Each row is a point on a landscape with many peaks, with its height.
A climber steps from a point to whichever of its 6 nearest points has the largest rise for the distance, and stops where none of them is higher. Distance is the straight distance between rows; heights are no part of it.
dipu: [122 132  91  94  93 157  87 143 122 185 129  85  88]  (h 2.03)
Lup: [ 88 147 170 116 197  82 144  66 146 105 119 183 146]  (h 1.71)
bak: [181 101 164 187 119 137 156 148 122  91 138 144 148]  (h 4.58)
terez: [167 110 162 150 143 128 122 155 130  96 131 114 140]  (h 4.27)
Nir: [176 136 155 146 119 134 109 164 129 116 115 118 129]  (h 3.74)
zed: [ 82 141  73  80 110 157 111 120 122 190 144  96  95]  (h 2.19)
Zize: [210  96 183 120 105 144 125 129 137  88  90 167 107]  (h 1.57)
dudok: [112 144 166 106 157  94 132  79 137 116 107 200 133]  (h 1.52)
sokuf: [ 88 147 144 131 207  99 122 115 144 108 105 135 131]  (h 1.16)
kifib: [174 133 125 140  89 150 105 160 124 143 141  99 116]  (h 3.14)
piveb: [115 114  67  53 104 136 138 130 110 152 138  79 138]  (h 4.23)
Vodid: [148 110  95 176  40 148 146 132 121 145 140 118 138]  (h 3.26)
fase: [159  94 162 162 154 126 138 149 131  79 139 102 155]  (h 4.37)
Duz: [ 71 192 115 119 130 121 103 118 127 179 144 154 110]  (h 1.20)
nitim: [ 75 164 105 107 161 122 118 119 138 153 122 123 114]  (h 3.29)
Tupid: [ 55 174 113 103 121 125 102 108 127 191 196 142 145]  (h 2.00)
fesi: [131 108 166 114 173 117 136  89 153  88  70 169 104]  (h 0.29)
nilep: [201 104 172 151 111 140 140 144 118  93 127 150 125]  (h 3.94)
bibev: [190 127 151 173  90 133 122 154 113 124 132 124 132]  (h 3.21)
zepu: [149 127 140 141 124 134 120 150 134 115 129  88 138]  (h 3.86)
zigu: [ 90 151 100 112 137 133  98 136 143 160 125 103 102]  (h 2.28)
vuk: [108 115 120 116 159 127 121 150 144 114 122  73 145]  (h 3.34)
nal: [135  82  83 218  88 143 167 135 130 120 103 121 109]  (h 3.52)
sogi: [205 118 173 150  98 132 124 152 110 101 115 147 125]  (h 3.17)
Ralo: [141 100  56 130  37 128 181 125  74 143 125 143 128]  (h 3.10)
nuv: [175 127 154 110 146 122 107 147 143  92  83 147 109]  (h 0.49)
Depul: [141 129 110 112 101 142 110 147 137 145 136  78 122]  (h 3.35)
ritil: [130  90 106 134  94 133 155 127 129 123 156  84 167]  (h 4.29)
fosi: [ 89 170 163 113 175  93 131  87 138 128 131 188 147]  (h 2.73)
biz: [ 37 154 102  84 120 134 126  95 126 196 176 138 121]  (h 6.70)
Zep: [ 81 111  94  86 156 126 136 119 140 132 125  72 132]  (h 3.18)
rer: [135 101  88  85  62 146 130 146 109 151 155  84 135]  (h 6.07)
vaguv: [119 154 107 117 125 143  97 149 138 156 111 115  94]  (h 1.91)
povu: [193 138 159 152  70 134 103 168 119 133 129 136 113]  (h 2.30)
tozer: [161  95 154 210 143 129 160 133 112  75 136 157 137]  (h 4.36)
baf: [ 50 139  76  92 152 144 135 100 134 155 134 111 128]  (h 3.22)
Purus: [189  93 165 201 136 135 165 134 103  72 125 172 130]  (h 3.90)
Guvi: [133 128 156 119 189 114 113 133 138  99  88 137 118]  (h 0.62)
pob: [170 130 113 131  61 146  95 150 118 159 140  96 112]  (h 2.88)
vunad: [ 62 175 125 129 166 104 122 104 148 158 160 155 145]  (h 5.55)
mim: [ 94 185 155 111 159  99 111 107 127 147 160 176 141]  (h 1.44)
Bime: [127 108  71 124  59 124 190 124  87 134 142 140 155]  (h 5.01)
Belu: [122 150 155 110 156 124 118 101 145 114  76 188 105]  (h 0.42)
ragik: [120 146 127 119 150 128 101 163 136 141  99 129  93]  (h 1.70)
kib: [ 66 187 148 113 149 113 109 103 123 162 172 158 142]  (h 2.15)
lifi: [155 105 119 188  85 152 145 135 125 117 147 130 143]  (h 3.79)
Zigi: [114 111 159 120 214 100 134  99 144  94  87 144 122]  (h 0.66)
nogu: [193  97 176 161 160 123 153 135 117  69 137 152 150]  (h 5.70)
zarok: [ 88 118 158 140 234  81 143  98 145  95  97 137 126]  (h 0.68)
mivo: [107 124  88 100 124 136 115 130 148 139 133  77 136]  (h 3.27)
Luvuv: [153 113 106 151  72 140 133 137 116 133 150  98 145]  (h 3.83)
reb: [ 81 110  71  51 134 141 151 114 123 141 126  79 145]  (h 3.55)

Where does a climber stop that starts at each point below?
Vodid -> rer
nal -> nogu
fesi -> vunad
Zep -> rer
zepu -> nogu
bibev -> nogu
zigu -> vunad
nuv -> nogu
Lup -> vunad
zarok -> vunad
